Points on a hilly landscape, in no order, each with its height.
From any point a climber steps to the highest of the 2 points nearest to it. It stops when none of these is higher. Distance is the straight distance between rows; heights are no part of it.
q526 height 321: [157 113 105 118  98 129 143  96 119  96 166 137 170  92 151 115 119 143
 158 161 124 173 176 103]
q915 height 800: [ 91 136 152  92 125 167 162  71 151 162 124 120 134  88 103 189 133 121
 149  97 112 131 134  61]
q787 height 647: [102 134 181  95 127 175 161  97 143 184 135 122 127  99  85 162 143 131
 132  91 116 133 110  83]
q65 height 547: [156 119  87 134 122  93 153 172  93  91 107 111 119 153 120  97  84 107
 149 112 137  96 153 127]
q735 height 450: [171 121 123 155 107 123 128 164 121  81 146 119 141 148 126  75 107 131
 155 145 158 138 150 143]
q808 height 361: [156 187 177 135 142 136 105  82 173 169 131 152 178  18 138 153 102 187
 137 144  95 146 145 100]
q101 height 897: [137 118 117 131 115 142 149  91 117 171 161 175 107 163  96 121 153 113
  87 118 106 111 108 128]
q67 height 177: [105 124 176 150 140 136 150 151 139 119  90 118 126 132 106 133 135  83
 138  92 161  99 134 123]
q121 height 425: [196 127 129 135  95 129 134 179  93 118 160 118 150 147 125  82  94 142
 138 151 141 122 150 136]
q898 height 704: [ 90 137  65  74 180 120 126 135 113 137 118 131 113 145 115 190 139  86
  75 137 118 102  85 184]
q943 height 335: [165 103 126  86  91 136 146 145  88 130 175 125 125 157 145 109 124 162
 140 140 114 169 154 119]
q906 height 572: [ 81 136 112 163 139  70 105  90 170  87  88 103 118  97 123 136 130 113
 150  93 198 130 119 138]
q57 height 562: [156 144 208 147 151 123 135 172 132 162 127 111 161  68 108  93 125 151
 135 132 136 136 109 118]
q778 height 227: [135 111 146 170 148 138 155 183 124  97  87 111 115 162 135 106 120  93
 139  88 147  84 145 152]
q141 height 778: [159 127 136 142 125 112 133 101 118 182 151 182 113 129 105  90 153 142
  96 141  98 125 104 119]
q417 height 392: [159 175 161 133 124 140 136  63 167 186 140 165 153  44 126 152 110 169
 130 117  91 131 155  90]
q389 height 476: [149 123  96 165 127  97 135 147 134  55 126  99 143 128 124  88  97 125
 169 130 178 138 144 145]
q956 height 514: [163 121  85 112 109  88 172 143  95 102 122 116 141 124 120 115  73 109
 145 113 128 111 163 114]
q249 height 858: [ 89 113  79  80 153 109 147 151 102 133 114 112 113 151 107 163 100  81
  80 101 112 100 107 168]
q284 height 267: [ 98 130 101 112 168 146 101 137 144  86  68 155 118 177 153 152 161  82
 112 135 101  86 108 182]
q978 height 796: [169 146 131 166 127 108 115  84 140 157 149 179 129 101 114  85 153 152
 108 162 114 143 105 102]
q240 height 585: [172 129 156 139 112 136  80 194 121 103 149 126 124 164 155  67 128 182
 141 180 126 169 124 164]
q52 height 52: [ 66  96  68  78 150 126  89 153  98  91 108 117  78 172 177 134 156 113
 138 144  73 137 130 140]
q892 height 314: [169 100 139 164 120 158 150 208 113 129 119 122  92 206 156 108 105 136
 128  94 122  85 150 173]
q100 height 533: [115 149 156 215 128 134 111  69 162 163 122 160 112 131 107 115 166 108
 107 135 160  87 111 117]
q385 height 296: [166 140 136 135 119 116  88 137 121 113 146 122 206  62 143  94  93 157
 102 192 108 166 108 140]
q981 height 264: [135 102 123 153 150 148 148 195 121 101  75 115 103 192 161 122 109  98
 125  84 118  65 143 174]
q888 height 352: [133  90 120  87 114 143 176 127 102 135 159 123 122 143 124 131 129 133
 129 101 110 162 146 112]
q289 height 273: [107 109 109 142 134 158 134  85 134 102 131 153 102 159 131 128 189 107
 134 137 118 148 124  90]
q467 height 350: [107 103  91  89 106 138 118 151 120 106 123 147  73 238 143 149 123 126
 125 118 101 121 141 169]
q96 height 508: [113 123 103 163 140  82 123 121 154  58 107 112 122 124 124  99 121 112
 163 112 178 133 130 157]
q924 height 594: [ 98 138  88 109 164 146 145 106 129 145 123 147 126 164  99 198 157  76
  90 127 124  90  92 142]
q425 height 609: [108 127 149 198 133 136 114  81 168 111 110 162 116 151 122 106 167 112
 132 124 175 105 112 161]
q626 height 755: [141 132 182 186 133 111 115 131 158 131 144 125 150  91 113  84 141 140
 138 131 184 136 112 160]
q744 height 601: [172 126 160 152 135 126  96 185 118 112 146 122 153 118 137  66 128 161
 125 168 136 166 109 156]
q743 height 311: [173 135 123  98  73 136 118 113  87 115 175 132 184 100 165 113 105 161
 138 188 101 171 160 123]
q494 height 398: [ 73 109 131  80 159 173 164 119 128 143 128 107 125 138 109 192 159 102
 120  98 119 139 111 102]
q134 height 374: [171 135 144  97 106 138 174 114 106 165 168 143 166  73 125 130  97 156
 129 122  87 157 150 131]
q818 height 388: [193 136 141  97  99 131 159 151  76 168 172 125 174  97 132 114  77 165
 111 139  93 145 137 145]
q43 height 68: [ 98  97  79  95 140 114 118 172  88  76  98  96  82 166 168 117 129 116
 150 120  94 141 143 125]
q363 height 904: [157 147 116 177 118 108 101  59 180 127 172 145 160  74 128 104 137 164
 122 150 169 163 125 120]
q481 height 474: [128 153 221 164 137 116 113 138 156 182 115 119 152  59 101 108 123 159
 142 136 162 132 108 112]
q73 height 236: [ 99 137 190 141 118 138 146 130 152 151  94 114 136 102  87 149 121  99
 150  96 167 103 137  91]
q670 height 315: [ 76  92  77 113 146 116 137  82 119  97 124 131 121 119 155 133 161 108
 159 142 105 148 145  68]
q871 height 851: [151 133 117 176 112  97 102  90 176 109 182 124 170  86 121 104 125 150
 138 138 191 154 120 161]
q813 height 209: [ 80 168 101 112 167 119  75 125 133 108  68 132 113 101 132 160 169  68
 106 148 123  93  93 147]
q104 height 180: [ 62 168 106 133 147 103  71 101 150 110  59 115 115  84 122 163 148  83
 116 133 153 111 106 109]
q376 height 454: [102 158 128 182 122 138 117  63 170 147 104 146 122 125  97 157 148  98
 114 123 165  98 121  72]
q528 height 86: [109  96 115 112 142 129 142 165 116  75 102 112  99 159 142 123 142 100
 146 104 118 141 143 122]
q495 height 405: [202 128 132 116 101 134 153 177  76 158 167 112 158 130 127  95  84 157
 118 138 120 126 140 136]
q840 height 482: [136 118  85  89 117  94 177 109 107 117 120 122 140  98 120 143  81 105
 135  94 104 127 159 109]
q25 height 403: [105 148 206 196 121 110  92 107 171 207 114 117 145  68  94 125 117 166
 142 135 193 117 120 120]
q823 height 702: [110 108  71  87 141 115 155 175  79 125 110  89  91 173 125 143  76 112
  95  87 116 112 119 161]
q848 height 131: [ 84 132 102 105 147 121 128 105 134 109  97 133 120 119 110 169 154  76
 119 117 123 115 118  95]
q315 height 546: [123 136 196 110 138 149 152 119 134 202 135 140 123  97  90 129 148 144
 117 103 107 128  98 101]
q651 height 362: [150  95 175 160 130 147 140 185 119 158 131 146 102 178 144  92 136 124
 112 106 111  91 142 182]
q45 height 451: [145 127 105 106 106 117 174  71 137 128 143 155 152  81 126 154 107 121
 139 106 101 140 178  94]
q304 height 417: [ 90 106  81  73  99 125 119 163 107 109 130  94  51 238 173 168 102 155
 131 118 110 133 144 159]
q83 height 156: [ 79 163  77 112 151 105  96  81 146 122  83 128 118  85 118 178 149  81
 108 135 118 109 115  74]
q852 height 324: [ 90 145 194 179 106 142 109 104 171 178  95 128 133  99  88 146 125 131
 149 114 192 119 127  97]
q588 height 683: [122 124 166 196 131 116 119 108 166 111 132 137 131 127 120  89 151 131
 147 117 191 123 119 177]
q94 height 472: [124 118 182 126 147 139 153 135 123 203 142 151 113 126  96 121 153 127
  92 102 107 109 100 138]
q98 height 590: [ 62 142 119  81 144 151 139  78 144 149  98 106 134  95 109 218 134 105
 144 112 112 121 121  55]
q188 height 333: [145 172 184 146 130 127 102  96 179 157 135 123 191  20 129 134  99 178
 135 144 141 151 136 107]
q436 height 599: [144 123  72 118 134  97 149 188  72 106  92  97  95 167 128 110  81 114
 130  93 117  85 137 136]
q505 height 792: [112 111 100 102 124 148 175  81 124 169 159 151 122 149  87 159 126 109
  81 100 116 118 111 129]
q503 height 666: [162 127 189 165 140 132 126 172 133 128 137 124 142 109 125  73 140 141
 134 132 154 146 121 145]
q655 height 253: [ 91 127 105 138 157 178 133  84 127 112 127 134 107 167 138 167 204  92
 127 139 111 135 102  82]
q12 height 107: [ 87 113 122 110 156 134 133 137 129  89  93 127 110 146 129 148 165  81
 129 110 124 131 123 119]
q799 height 305: [106 110  95 112 135 153 118 136 136  93 104 168  98 217 141 142 155  99
 118 125 100 105 123 169]
q108 height 596: [179 144 145  95 104 118  69 200  81 121 148 103 152 158 165  99  99 190
 112 199 101 153 108 132]
q757 height 774: [132 134 126 177 123  83 123  99 179 102 147 102 159  88 116 126 113 130
 155 103 216 138 134 146]
q318 height 840: [195 137 146 125  89 136 106 211  92 144 163 114 100 196 155  97 102 187
 131 147 124 122 139 151]
q942 height 492: [129 116 107  91  83 133 132 173 108 116 148  91  50 240 168 156  95 173
 140 109 128 132 153 154]
q595 height 671: [186 152 148 126  95 141  68 215 100 112 154 100 125 178 166  91 106 197
 130 187 122 144 123 141]
q333 height 332: [122  89  91 101 112 112 151 102 108  92 146 133 131 131 145 119 136 128
 166 147 115 161 168  89]
q238 height 235: [ 94 161 111 103 176 138  76 144 137  97  54 141 123 126 160 148 169  81
 109 151 109  85  96 188]
q18 height 301: [174 143 135 106  94 129  88 144  90 114 156 120 195  93 155  98  90 164
 110 199  94 165 123 134]
q645 height 410: [131 101 187 148 140 149 140 156 125 180 134 155 106 159 122 106 158 115
  94 105 108  94 121 169]
q850 height 631: [181 141 124 118  79 146 123 202 104 125 156  96  66 228 169 136  97 194
 150 121 135 114 153 144]
q692 height 294: [ 82  83  79 113 139 139 121 106 114  88 132 144  94 183 154 126 175 115
 155 149 100 149 139  97]
q650 height 42: [ 69 107  58  74 165 129 103 132  98 104 115 124  95 152 151 158 169  97
 115 148  81 135 105 137]
q430 height 658: [ 92 135 137 188 125  94 111  79 183 119 108 126 130 110 107 142 134 116
 142 101 213 118 127 129]
q780 height 365: [143 108 136  82 115 154 190 104 101 160 172 125 145  97 130 139 113 158
 135 107  92 172 151 121]
q286 height 424: [148 150 136 131 112 135 154  58 162 158 144 163 149  68 117 150 121 135
 129 109 111 132 164  75]
q976 height 310: [159 149 165 153 132 109 104 122 157 142 150 124 195  40 126 101 107 158
 114 161 141 154 115 129]
q431 height 462: [ 54 129  95  63 177 152 151  98 123 150 118  95 132 106 115 219 147 101
 120 120 109 130  98  97]
q193 height 849: [168 140 118 166 112 101  94  89 150 130 164 169 150  99 119  75 136 161
 117 182 135 156 112 129]

For each start below, name the point where the climber stops.
q52 => q318
q25 => q626
q888 => q363
q892 => q915
q808 => q249
q655 => q333
q121 => q363
q104 => q318
q467 => q318
q956 => q249
q376 => q363

Write out the way that a climber takes from each point below.
q188 => q808, q417, q286, q45, q840, q956, q65, q436, q823, q249
q83 => q104, q813, q238, q284, q799, q467, q304, q942, q850, q318
q73 => q852, q25, q481, q57, q503, q626
q778 => q981, q892, q651, q645, q94, q315, q787, q915
